Each row is a point on a tangle of strands that fork, close into loops and nearly touch. The rows are in no order.
Two points are linked if the straight distance between their rows is under 122. Some points are linked to none.
furep: [ -2 -10 -35  40  24  25 -40  -5  -1 -20  43  24  -1  -7 -28 -17   0 -24
  -6  25   0 -19  -3  -3 -12  23  20 -11  -9  44  15  23  -2  -2 -13   2
  -7 -25 -22  24  -4 -13 -43   6]
rezo: [-20 -10   7 -17 -16  -8  -4 -18  30  -9   8 -35  17  -1  24   2  39 -16
 -18   1 -52  33 -17  21   1  -6 -36  27 -10  26 -10 -21  36 -12   2  17
 -46   6  -9  12  23 -17   0  43]
tofub: [ 12 -10  -3 -12   9   4   1  41  16  28 -22 -42  32   4   8  -7 -18  16
  -2 -34  24  -5  41   2 -11 -28   2 -14  14 -29   9  12 -26 -32 -10   3
   8  25  33  -4  -2  21 -18 -27]
basa: [ 13   8  40 -13 -33  32  -9 -10  -8 -25 -13   1 -39 -21  -3  12  22  30
 -42  23 -16  15   7 -19  48  12  -3 -35   5   9 -22 -24   9  63   9 -21
  12 -20 -21 -13 -11   4  36  -4]
Gulig: [-25 -32 -12  10 -10 -13  -5  47   3   9  -7  16  15  10 -32   3   4 -14
   9 -17  39 -22  12 -11 -16  -4  23 -14 -24  11  23   4  26 -14  20  21
  -9  -5  25 -12  -5  -5 -39 -22]
feb: [  8 -10  18  18  -5  24 -17 -38 -27   5  43 -32  12  24   2  -1 -42 -10
   9  14   9  -4   1  28 -13 -14  22 -26  23  -7 -21  45  -8  40 -35  29
   5   0 -27  28  -6  30  10   0]
Kisul: [ -9 -33 -37  28  22  -3 -37 -13  23   9  29  19  -6 -13 -40 -22  12 -29
   5  13 -38 -10   6   6 -45 -12  10 -24 -19  23  19  15  -2 -19  14   6
  -7 -50  -2  14   6 -26 -29  18]
pov: [ 20  35  -5  12   9   8   9 -58   9  25  -5   7 -31  -1  -6  10   9  41
  -1  30 -52  16  -4  -3   8  27 -11   8  14   1 -21 -19 -10  26 -15 -37
  32 -14  13  -7  15 -17  41   3]
bedo: [ -3   5  -4 -22 -12 -40  30  -7  23  32 -19  -4  38  35  18  10 -16  -4
  19 -22  36 -18  -3  12 -23 -20 -12  42 -14 -14   1 -22   5 -51   6  24
 -11  18  30 -14  -8 -15 -13 -18]
zil: [ 26  29  -4  -5 -11  -6   6 -56 -23  42  21  -5 -39  19 -15  10  24   6
   1   6 -10  30  10 -17  25   1 -20  17   1  -1  12 -27 -27  29  -4  -1
   0   8  25  18   9   5  -4 -16]
Pari: [-21  18 -24  36  16 -25 -17 -32  20 -11  44  23   8  10   0   1 -18 -25
  31  10  42 -20 -21  -4 -60  17  27 -28  -9  -6 -23  27   1 -13  -9  12
   2  -1 -18  15 -20 -14  -2  10]
kaga: [  9   0  -8 -26   0 -34   0  31  15 -14 -44   4  -2 -12  14   1  35  10
  -9 -34 -20   2  -3   3  28 -11  -5  19   8  20  17 -38  -7 -34  45   2
 -16 -23  17  -8  18 -12 -52  24]
kov: [ 24 -18  -4  -7 -14  29   0  -1 -29  35  10  -9  11  24 -35  -9 -24  27
 -19  13  32 -40  25 -14  -2 -17  32   7  -6  12  37  23  -9  21  11  31
   2   2   3  25 -13  27 -21 -37]
rul: [  1 -12   4  48  11   8 -12  10   0 -15 -19   3  39  15  -9 -17 -43  17
   6  -4  -8 -41   2  16 -35  -9  73 -39   2  -7   3  49  -2  23  -3  27
  29 -22  -9  -5  -6 -14  12  14]
lazot: [-36   8  30 -12 -19 -14  12  27 -33 -23  -4 -16   8  12  31  -5 -14 -26
  -1 -18  45  -9 -20   1  13   7  10 -14  16 -27 -19  12  29 -10 -18  19
 -16  53 -18  -5  -7  11   3  -8]
nibo: [  7 -23   4  33  11   0  -3  53   3  -2 -17 -10   5  -4 -15 -18 -17  -4
  20 -41  19  -5  28  -9 -20 -26  29 -45   4 -30   6  28 -37  -9  -8  -4
  36   7  27  -8   1   6   0 -10]
funo: [ 15  -3   3 -26 -19  -5  -3  -6 -27  17 -20 -23  15  21 -19   8  -1  41
 -32   0  12 -35   6 -23  21 -20  25  14  13  17  34  -4  16   2  24  33
  -7   8  14  11  -2   9 -45 -28]
feg: [  9   8   7 -29   1 -16  34  31   6 -14 -17  40 -24 -22   8  -6  -6   9
  21 -15  33  28  -1 -24  28  28 -19  26  -1 -25  -3 -25 -11 -32   6 -36
  21  17  21 -35  -1   6  21 -14]
Dezuf: [ 26 -28  14 -19 -24 -48  12   3 -11  -6  -5  40 -47 -27 -18 -20   9 -20
  29 -25  11 -16 -20 -17  -8 -38   5 -11  -3 -19  -4 -16  -9 -42  31   0
  17 -33  23 -22  -4  -3  12  -9]
muvu: [ 16 -33  15 -25   2  59  -9  52  -5 -24  -7   1  22  -4  -5 -10 -36  26
 -27   6  -4 -26  21 -12  22   9  12 -18  -6   8  17  17   9  33 -10 -10
  30 -20 -26   4 -28  32   6 -24]
tapug: [ -2 -18  35   8 -32  22  -8  11 -27   4  12 -18 -18  -3   0  -8  -3  -4
 -16 -20  -7  22  28   8  -2 -41  15 -48  -2 -38   3  16 -19  61  17  28
  13   8   0  -1 -18  13  29  -2]
Ramip: [ 25   4  -5  -8  -6 -43  -9 -25 -23   1  -6  15 -28  -1 -29 -11  11 -17
  16 -23  10 -33 -13 -15  -2 -30  14  -8  14   3  16 -18 -24 -35  47  21
  12 -29  20  -5  -2 -11 -44   3]
sele: [  3   7  18 -20 -32  12  -4   1  -5 -20 -23 -30 -10   8   7  23   5  40
 -47  10  -5   1  12 -32  48 -14  -2 -26   9  15   6 -24  25  53   7   4
 -16   9 -11   7 -14  17   4  -3]
mife: [ 10 -23  -6 -31 -13   4 -12  27   9 -27 -22  21  -9 -49 -10   1  50  11
 -17  -3 -24  11 -21  -5  23 -27  -4  35   7  26  12 -27  33 -23  43  -4
 -22 -36  -8  -9  12   8 -14  15]
zag: [-30  12  19  -6 -20 -17   5  22 -40 -40  20  11 -20 -19  17  -6  17 -45
   8 -13  42  20 -13  -7  34  18 -21   7   5  -4 -10  -7   0 -14  -6 -10
 -13  42 -18   0  -3  19 -12   3]
dav: [ 13  -5   7  44  19  31 -37 -16 -11 -27 -12 -20  21 -10  -2 -13 -15  21
   0   7 -49 -26  -3  17 -15  -3  38 -35  22  16  -6  38  -8  28  -2   7
  23 -36 -15  -1   8 -10  10  30]
Nop: [ 29  25  20  17   5  42 -18  -5 -36  -2  17  -4 -37  13  -7  -1 -19  13
   4  22   8  -1  11 -23  19  22  -2   1  10   5   8  23 -36  62 -33 -23
  34  -6 -17   9  -6  30  19 -24]
zares: [ 15  13 -11 -23  -2 -24  33 -56  -9  25  28  35 -23  11  -7  -2 -15 -20
  25  21   8   5 -17 -16  -4   9 -21  44 -24  -3  -4 -19   3 -22  -6 -11
  20  10   4  -2 -15  -8  31 -18]
viri: [  1   3  23  -5  -1 -10   3  49 -34 -50 -28   5 -26 -28   8 -24  -1   4
   1 -27  31 -21  -4 -24  24  -2  39 -19  29 -31   2  14 -12 -21  -9 -13
  26  18 -12  -6  -6   9  11  -7]
rog: [ -1  26  24 -29  -7 -31  51  -5  17   4 -20   8 -18  -3  38   0 -16  14
  18 -13  14  47  -4  -5   4   9 -19  22  11 -47 -29 -31 -10 -20  -5 -16
   8  25  30 -39 -10 -14  42  -4]
fon: [-10 -17 -26  17  -2  33  -6 -16  14  56  27 -11   2  17 -25  13  12   5
 -13  16 -39   3  13  21 -25  -3   4 -12 -30   0  13  12  31  43  -4  21
 -12 -15  -1   0  -4 -14  17  -5]
daru: [-34 -15 -29  11   5  16  -6  64   5  17   6  10  -1  13 -27  16  22 -21
  -4   0  25  11  31 -11  -7  21  -2  -5 -44  18  42  10  14  33   8  -2
 -13  -8   5  -9  -4   1 -34 -21]
Rozo: [-19  -9  15  30 -13   9 -23  11 -15  -1  22 -17  -5  -5   2  -6  12 -32
  -3 -18   6  11   8  10 -21 -12   7 -44   1 -16  10  21  -9  19   2  30
 -13  10  -3   3  -5   1  -9  10]
ruz: [ 12  35  11  -1   5  13 -14 -33 -43 -11  11 -38  -5  29  -3   8  -9   0
   6   9   7   6  -1   0  36   6 -16  -5  57  26 -14  21 -39   7 -31 -17
 -15  20 -12  33  22  29 -22   9]
Ged: [ 25  -7  -7 -15  13 -41  -6   2  -3 -30 -22  -9  -2 -28   4 -24  -8 -23
  30 -17  29 -29 -10   2 -11 -35   6   9  37 -13 -28  14 -33 -88  -6 -20
   0  -6   2  13   8   8 -20   2]
fuduz: [-17   5  14   0 -18  -2   5 -22  -4  -6   6  28 -26 -11  -4  10  49 -16
 -10   7 -26  21 -32   7  18  30 -19  12 -27  13 -12 -24  43  25  11 -12
  -7   4 -12 -18  10 -30  26  20]
zem: [ 17  -2  10 -14  13  30  24  25   8  15 -16  -9   7  -3   4  -4 -54  57
   2  10   4  -8  21 -16 -14  -5  10  -8  17 -37  -1  16 -18   4 -17  -8
  42   3  18 -21 -14  16  41 -30]
lodul: [ -8  45 -11  29  33  11 -11   8  26  -2 -29 -23  26  18  10  17  25  20
  -6 -12 -18   8   4  -3  11  26 -14   0   5  29  20  -7 -22  13   3   1
 -18  17  -1  21  30 -14 -47  32]
gises: [ -9  14 -20  43  12  11   1 -34  26  44  16  -8  31  36   7  16 -10  11
   5  24 -19 -14 -16  31 -40  17  17  -5 -14   0  -8  21  35  25 -25  23
 -21  -4  -5   4   1 -26  18   8]
bedod: [ 18   6  -8 -29  14 -20   8  25  -1 -29 -48  -5  22 -22  26 -17  -5  17
   1  -4   8 -26 -15   7  17 -16   9  28  34  -8  -1   0  -6 -62  -5 -18
  -5   4  -6   6   5   6  -6   0]
sok: [ -9 -21  14   7  -9 -25 -11  -8 -22 -34  -5  13   8   0  -1 -32 -40 -17
  12  -3  35 -49 -19   1 -22 -30  46 -30  17 -12 -18  47   2 -31  -6  24
   8  -1 -23  21 -20  -3  15  -2]
mabo: [  5   1  -1 -46 -14 -25  37  -1  23  -8 -49   7  23  15  21  36   1  54
 -35   8 -14   0   0 -15  48   8 -15  41 -15  37   8 -51  24   9  29  -3
  -9   6  19   1 -10  -5  -8  -9]
Sug: [-14 -33  -2 -19  -8 -24   0  25  21  -4  16   2  18 -15  14  -9   8 -50
  10 -23  14  15  10   8 -16 -10 -42  14 -19  -7  -4 -18   7 -55  -4   1
 -13  10  23   2   4   8 -23  -1]
zat: [  5  -2  10   0   0 -14   7  36  -3 -28 -19  35 -30 -40  -9 -10  13  -3
  13 -21   8   7 -13 -13  11   8   4 -15   2 -19   2 -10  -6 -17  20 -22
  18  -6   9 -33   8  -7  14  -1]
Domek: [ -7   3   0 -22   7  29 -12  32  15 -30  -8 -52  34   3  45   6  -3  -5
 -22 -15  -2  19  21   3  26   7 -34 -11  15  15  -2   1  14   8 -21  -6
 -26  28 -28  14   3  33 -27  15]
zel: [-14  35  19  53   6  26   1   0  -7   7  13  10 -24   8  -2  17  -4   9
  14   7   7  -2 -13  -6 -11  36  25 -27 -16 -23 -13  21   6  68 -16  -4
  32   5 -15 -28  -2 -15  45   1]
zoge: [-14 -29 -17  21  24  14 -19  16  26  17   8  21 -12 -29 -25 -12  18 -19
   9  12 -61   0  10  15 -30   3 -10 -13 -17   7   4  11  -1 -10   3 -24
  12 -41  -2 -13  12 -16  15  19]
fuf: [ 11 -23  18 -57 -39 -39  16   8 -24 -19 -39  11 -25 -26  10   3  12  31
 -33  -3  -5 -18 -13 -20  40 -26  18  12  17 -15   3 -31  25  -8  25  11
  -2 -10  12 -13 -12   3   5 -15]
ras: [  8 -17 -20 -23  -1  20  10 -22 -10  42  15  36 -40  -5 -42  -1   3   0
 -10  29 -25   1  14 -19  14  16 -16  16 -28  -4  16 -11  12  26  13 -33
  30 -18  12 -25  -7 -11  25 -43]
Fanoz: [-16  46 -20  32  25 -27  13 -14  10  20  -3  22 -27  28 -22  20  36 -22
  28 -19  -4  13 -16  -6  -7  28   1  10 -28   8  18 -22 -19   2  28   5
   4  -5  12  -3  21 -36 -35  27]
Tiza: [ 13  26  12 -23   8   9  17   0 -10 -31 -28  -4  13  -4  23   8  -8  42
  -5  19   2  12 -16  -7  59  29 -14  28  39  24 -19 -16   0   0 -16 -40
  -4  16 -24  19   6  25  22  10]
Lezas: [ -8   1 -23  14  35  -2   3  -1  35  33   6  -1   9   2   4   9   3 -13
  14   4 -48  16  15  13 -43   9 -25  11 -18 -10   6  -5  -8 -20 -15 -16
  -3  -5  23 -10  16 -15   6  13]
Div: [  6   8 -15  -6  -7  -4   5 -50  -5  24  18  16 -41  19 -20  10  34 -12
 -10  -2 -27  34   2 -13  44  17 -34  48 -32  39  17 -31  -2  26  -8 -22
  -1  18   9  29   7  -8 -11   2]
lib: [-22  -1 -18  59  27 -10 -11  18  21 -16   2  25  20   2 -12  -4 -25  -7
  38   3  28 -25  -8   0 -56  16  44 -46  -9  -1 -10  44   2  -8 -14   4
  20 -15  -1 -17  -2 -19   7  12]
zugu: [  3 -28  -9 -13 -14  26 -21 -35   7   4  29 -34  22   4  -2  -7  13   0
 -27  28 -49   9  -7  14  10  -9 -36  22   2  44   1   3  44   0 -22  14
 -29 -14 -15  25   9   3   2  10]
bama: [ 16  35 -19  12  29  20  12 -14  -5  13  -5  32 -29  -3 -25   7   0  35
   7  32 -24  -2  -1 -27  18  44  -3  16  -9   8  17 -10 -13  24  -7 -46
  41 -14   6 -13   8 -12  13 -14]
livo: [-24  22   3  23   8  15 -20  21  11 -31   2 -32  36  13  32   6  23 -17
 -12 -12   8  15  -6   6  31  32 -24  -4   1  40   3  10  10  11 -11   9
 -37  26 -28  27  17   3 -45  35]
Kad: [  3  22  -2   6  19  26   3  -5   4 -24   7  17   2 -14  13   9  27  -2
   5  15 -10  28 -20  10  40  41 -28  39  -1  35  -6 -16   8   5 -22 -45
  -6  16 -27  28  17  15  21  33]
zuf: [-27  10 -30  27  14 -23   9 -23  27   9  18  33  22  18   5   2  -7 -25
  15  16   3 -13 -27  12 -44  28  10   5 -34   5 -12   4  35 -20 -12   7
 -16   2  -8   6  -8 -35   9  16]
kilil: [  8  -7  23   8 -35  29  -6   9 -25  16   3 -37  -9  20 -11  17   7  31
 -35  -2   9  -9  12  -6  14 -22  21 -32  -6  -6  14  10   9  88  11  38
 -15   9  -8  11 -16  15  14  -9]
fuvoz: [-13  18  -6  31  -4  -8  -7 -55  -7   2  31  25 -42  -5 -12   0  27 -31
  12  13 -29   7 -30   8   1  25 -10   9 -15   9 -29  -6  22   5 -20 -16
   5   8 -27  12   6 -24  26  27]
fasut: [ 26   9  -9 -23  -2 -40   9 -26   4   1 -24  15 -11   2   4  -4  14   0
   9 -10 -26 -16 -26   9   6 -18  -9  28  13  14   6 -35  -4 -32  31   8
 -10 -31  21  -9  14 -22 -23  21]
nezas: [ -5 -50  14  -8 -13   9 -23  -5 -14 -30  13   8  39  20  -5 -39 -50 -12
 -17  10  28 -40  -6  20  -3 -24  55 -27   7  10  -3  52  26  -1 -16  49
  -3  -9 -28  30 -23   8 -14  -9]
gaz: [-23 -52 -10   9 -24 -34 -14  12  27  26   7   6  21  13 -25  -4   3 -29
   9 -15  17 -19   2  11 -46 -42  14 -27 -23   3   9   5  24 -23  27  47
 -22 -29  24  -8  -6 -25 -27  -4]
Topip: [  8   3  19  -5  12  13 -17 -19 -28 -22   0 -48  15  10  17  -9 -28  -4
  -2   5  -8 -12 -10  16   7 -14  11 -22  49  -1 -27  40 -14   7 -29   8
  -8   9 -17  17   9  21  -1   9]
Selo: [ 14   5  12  -2   5  52 -20  32 -18 -45   9  20 -20 -36   4  -2  33   6
  -9  16   5   8 -11  -3  48  36 -13  15   3  27  -4  -4  14  29 -13 -45
   7  -7 -49  10   6  30  18   2]
dilip: [ 11 -12  -1   8  12  13   1 -21  -2  26  37 -30  21  10   9 -13 -56  -8
  25   4  22  -6  27  19 -47 -31   8 -20  15 -32 -22  45 -38  -7 -23  19
  23   8   0  14  -7  32  23 -12]
vamud: [ -1 -14 -24  -5   2 -21  12 -24  26  -3  16  43  14 -17   0  -7   4 -28
  24  20 -14 -19 -36  23 -41  -2 -15  47 -28  12 -21 -11  35 -46  -7 -12
 -21 -23 -17   2  -8 -24  31  13]
zasin: [  7 -43 -10  -6  -3  27 -22  14  -8   6  36  -1  31  19 -21 -24 -39 -14
 -12   5  52 -28  30   4 -11 -17  29  -7  -4   8  21  38  -8  -6 -11  31
  -3   5  -9  34 -21  35 -31 -34]
dori: [-16  28  11 -20  -2 -15  44  11  25   6 -50  22  12  14  10  35  -5  49
 -13  10   0   3 -21 -15  27  28   2  15 -15   0  -1 -38  21  26  19  -4
   3  11  18 -31  -8 -27  18  -9]
zuli: [-22 -30  31 -14 -31  16  -1  28   7 -12 -14 -14  17 -15  31   9   6  15
 -35  -2 -18   4  -8  13   5  -7 -11 -30 -11 -17 -12  -5  55  27   7  17
 -13  -2  -8 -29 -21   0  41   0]
Kivum: [ 18  29  -9 -24  10 -45  39 -24  22   9 -15  12  12  23  25  -9 -30  -5
  41 -12  23  -8  -6   1 -16 -12 -28  58   4  -8 -18 -25 -28 -69   1  -9
   7   4  25  -6  -4 -20   5  -4]
mas: [-32 -10 -23  -5   9 -14  12  10  35  36  22   1  19  17  -2  16  19 -40
   6 -16   2  25  20  12 -29   6 -28  20 -43   1  15 -21   6 -27   1  13
 -18  15  25   2   7  -9 -36   5]
nuna: [ 20  40  13  -1   2  33   1  31 -19   2  -5 -28 -27  12   2   9 -14  34
 -12   1  32  17  31 -32  21  10   8 -12   8 -21  10   2 -42  59 -11  -8
  12  27  -4  -1 -11  32   7 -25]
nes: [-18 -12   8   5  -7 -12 -23   0  14 -34  -8 -23  17 -23  19 -14  26 -24
  -2  -9 -23   1 -33  29 -14 -21 -10   0  12   3 -16   9  24 -34  10  28
 -47  -5 -11   3  19 -20 -15  44]
zike: [ 11   1  11 -23  -9 -30   9 -10  -5  37 -21 -35  17  21   5  -3 -19   2
   2 -20  33 -20  19   8 -15 -48   3   7  22 -35   0  -7 -14 -44   5  27
  -5  20  28  -6  -2   4 -18 -27]
rovil: [-17  13 -13   9  -2  -8  -7 -12  -6  19  66 -20 -14   7  -9   8   4 -52
  15 -12  57  28  23   7 -27  -4 -23   3  -9 -27  -8  -2 -36 -15 -12   6
  -8  31  -3  19  -4  24 -24 -11]
seni: [  8 -18   1  13   9  42 -31  19 -11 -19  20  29 -32 -55 -17 -16  39 -16
   1  11 -27  12  -3   6   5  15  -3   3  -9   8  -4   9   0   5   8 -35
  13 -31 -36  -3  16   8  20  16]
nelu: [-21  32  15  16   0 -30  11 -29 -26 -24  23   6 -20   2  11   1   5 -36
  26   2  18  20 -32   1   6  20 -17   4  13  -4 -24  -7  -9 -14  -8  -1
  -5  33 -16   6   5  -4   4  20]
mag: [-31   4 -22   8  16  30   7  38  11   8  16  18   7  17   7  16  18 -18
  -9   2   5  30  19 -12  20  52 -33  30 -55  29  22  -4  16  35 -18 -30
  -5  24 -18  10   2  -4 -18 -13]
kula: [ -1  23  23 -10 -14 -16  30 -13   7  26 -17 -27  -1   9  37  15 -15  28
   5 -11  -2  22  -1   7 -18 -17  -2 -13  17 -57 -21 -16  -1  14  -2  16
  -6  25  28 -29  -8  -4  42  -6]
biti: [-15  15  17  -7  -9 -32  -1 -11 -37 -15  -4  -1   0  22  -5 -13 -19 -18
   1  -6  72 -43 -18 -15   3  -5  34  -6  18 -14  -9  16   1 -34  -5  28
  -1  33 -21  16  -9   4 -29 -17]
vori: [ 16  34  -5  39  37  32 -27   8   5 -25 -20 -21  14  -9   6   6   3  34
   2  10 -38 -12  -3  -1   2  30  11 -22  23  28   2  20 -18  30 -15 -18
  14 -16 -11   3  24  -3 -17  34]
Mur: [-19  -5 -15 -20  22  17  27  44  30   5  -8  21  31  -3  14  13  -4   0
  -4   1  -5  28  14  -4  11  41 -41  32 -36  12  19 -16  15  -8  -8 -38
   5  20   7 -17   3   1   6  -9]
sagub: [ 25 -10  -4 -48   2  22  12  19 -11 -12 -14  13   6 -27   3   0 -12  38
 -23  22  -2   1  10 -24  44  12 -20  36   9  17  15 -22   3  -7  -1 -37
   9   0  -6   5  -6  36   5 -26]
kiv: [-23  40   2  13  21 -15  27   6  23  18  -3   9 -32  20   8  22  41 -18
  13 -34  -4  52  12  -8  13  33 -19  17 -29  -9   7 -35 -38  26  20 -10
  -1  26  17  -8  18 -27 -17  19]
nev: [ -3  -9 -16 -33  22  -4  38  14  35  14 -31   5  45  19  25  21  -4  24
 -10  -1 -20  16  11   2  17  19 -37  59 -29  41  21 -40   2 -20  13 -19
  -6  11  22   0  -3  -5 -14  -3]
diraz: [ 18  10   4  10   4 -15  -4 -43 -20 -12  -7 -11   8  -8  15 -10 -21   6
  19  17 -24 -28 -21  12 -22 -20   3   0  39  -8 -24  18 -13 -26  -6   0
   1  -8  -7   1   9  -5  22  10]
buf: [ -7 -41  -7  -9 -14 -12 -19  16   3 -28  11   9   2 -39  -9 -17  27 -36
  -1 -12  -1  -1 -16  10  -4 -26 -10  16  -6  17   7  -3  23 -52  23  17
 -28 -24  -4   2  12  -2 -31  17]
til: [ 14 -17 -13  41   7  53 -23  -2   7  36  35 -25   5  19 -10   4 -12  13
  -6   9 -33   9  35  31 -27  -9  18 -24 -18   0  11  39 -11  67 -17  16
  17 -27 -17  16  -4   5  16   5]
leka: [ 13   9  28   1 -19  34   0 -36  -2   8   2   3 -37 -19   2   7   5  31
 -20  34 -27  12  -1   9  13  27  -2 -22  14 -15 -40  -8   1  51 -10 -29
  48 -21  -9 -18  -4   0  65  -3]
zeve: [-12  -2  -2  -7   2  19  -3   2  -7   0  22  -1  50  22  20  -3 -30  -9
 -10  19  27 -14  -9   8  15  30  -8  18  -1  27   8  14  37  -1 -37  13
 -22  19 -23  18  -6  17 -19 -14]
Nobi: [-11  47  -3  27  15 -19   5  13   2   4 -32  -3  15  23   0  16  13  10
  12 -21  21  -5 -13  -4   2  17  16  -5   3  -1  18 -11 -16  -9  21  12
  -4  22   9 -11  13 -23 -39  15]
zal: [ 32  26  -3  10  15  -3   6 -44   1  -1 -22   8  -8 -29  14  -1  -7  45
  19  39 -44  -9 -26  13 -12   3   3  31  37   1 -25  -9 -19 -17  -9 -34
  14 -29  -1 -10  18  -7  43  17]
mik: [ 13  28  13 -10 -16 -12   8 -71 -44  23  18 -28 -18  40 -11  13 -11   2
   7  18   1   2  -9  -5  20 -16  -9   5  42   4 -12  -2 -24   2 -14   7
 -15  19   7  24  12  20   0  -6]
mupa: [  9 -18 -16 -10  10 -21 -12 -32  13 -15   7 -11  32 -20  12 -23 -25 -30
  21  14  -1 -26 -12  30 -39 -38 -20  16  30  -3 -36  23 -13 -71 -12  -1
 -30 -14  -6  14   1   3  -3   7]
zoze: [ 15  16 -14   4  -4 -11  -3 -41 -13  39  41 -15 -35  10 -20   7  25 -34
   9 -10  -6  24  22   0 -19 -22 -19   0  -3 -18  11 -17 -36  -2  14  20
  -6   6  14  10   4   7 -24  -2]
dag: [ -2 -36 -25  -9 -15  27 -14 -12  10  38  32 -37  35  22  -4   3  -2  -2
 -35  13 -18   4  17  11  -7 -19 -16   5 -14  21  25  12  32  14  -3  37
 -29   0  10  15  -1   5 -24 -13]
beni: [ 30 -16   8 -51 -17   3   1  13   3 -22 -34   7  -8 -54   8   2  11  41
 -37  11 -19  13  -2  -4  35 -30   6  26  24  -5 -11 -37  13 -18  22 -24
 -14 -26  -6  -5  -8  24  19  -7]
Luzum: [  6  -4 -17   1  23  22  10  18  23  38 -12  -9   2   0 -13   9 -14  23
   8   5 -25  19  32   1 -23  -1 -12 -11  -2 -22  13  -1 -23  15   1 -20
  23 -13  34 -29   3   6  18 -16]
pire: [-11 -14  15  43  -6 -20 -19   8  -5 -19  20  -4 -12 -13  -4 -10 -12 -39
  36 -36  16   6  11   2 -43 -34  19 -60   6 -32 -18  31 -35  -6   3  13
  21   4   3   1  -2   6  13  15]
gamim: [ 11   1  16 -20  -8 -27  -3  20  -6 -28 -33 -30 -33 -44  20 -12  15  20
 -24 -29 -24  30  23  -1  19 -31  20 -39  45 -40 -16 -13 -28 -10  12 -14
  -4  -7   5  -7  -8  11  10   7]
Kop: [-31   8   8  -3  -6 -21  25   7  25   2 -31  18   4   8  17  25  26   5
  -6  -5 -26  14 -27  14  -6  17  -9   4 -29  -3   3 -29  36  17  24   5
 -15   4  20 -33   6 -38  15  20]
Nuf: [-22 -27  -5  29   6 -28 -30  -3  37 -10   2  -6  40   8  -7 -18  -9 -25
   7 -17  41 -33  -4  24 -56 -34  35 -44   1  -6 -17  34   3 -35   8  36
 -27  -7  11  11  -8 -25 -34   6]
kupir: [  3  12  -8   5  13  26  17  52   1  25   8  -3 -26  -5 -11  10   4   2
   8  -8  28  35  40 -22  -4  12 -14  -6 -21 -33  19   2 -39  36  -4 -22
  15  18  19 -27   2  15   7 -33]
lomef: [ -3 -16  12 -51 -37 -36  20  17  -4  -2 -27  20 -35 -16   1  22  20   6
 -32 -17   1  17  10 -21  35  -7  -4   0 -13 -11  11 -43  21  19  47   5
   4 -12  36 -38  -4  -2  -9 -22]
Dukol: [  1 -33  -1  17  -4  12  -7   6 -25   2  17  50  -4   2 -44 -27 -25  -5
  12  16  14 -32   5 -19 -20   0  36 -18 -17  10  28  22   0   4   9   0
  33 -28 -13   2 -21  -3  13 -24]

A piece is two or more points that can be reached from each other along the links. Count, over all rows, the pieces, the separate loops (a circle has one, a figure eight two, a Y none), the forks (points with three links) and the tips (points with one).
pieces => 3
loops => 1
forks => 14
tips => 18

A fork is a point with three links, a tip a point with one. Leave the first point through the second and follow the links. Name the first fork or tip that comes.
gaz / Gulig => funo
zike / tofub => pov
zag / nelu => Nuf
pov / leka => Kivum

How many points has the smallest loop of links through each point below? Write 0 if it is on no loop.
Lezas => 12
gises => 0
zike => 0

Name the points in between on the shortest way along the links from the first point to the second, in order.
fon / Nop => dag, zugu, rezo, nes, buf, Sug, mas, Lezas, Luzum, kupir, nuna
beni / vori => mife, buf, nes, rezo, zugu, dag, fon, gises, zuf, Pari, lib, rul, dav
fuvoz / Nuf => fuduz, Kop, dori, mabo, nev, Mur, mag, daru, Gulig, gaz
zal / tofub => pov, leka, basa, sele, kilil, tapug, Rozo, pire, nibo
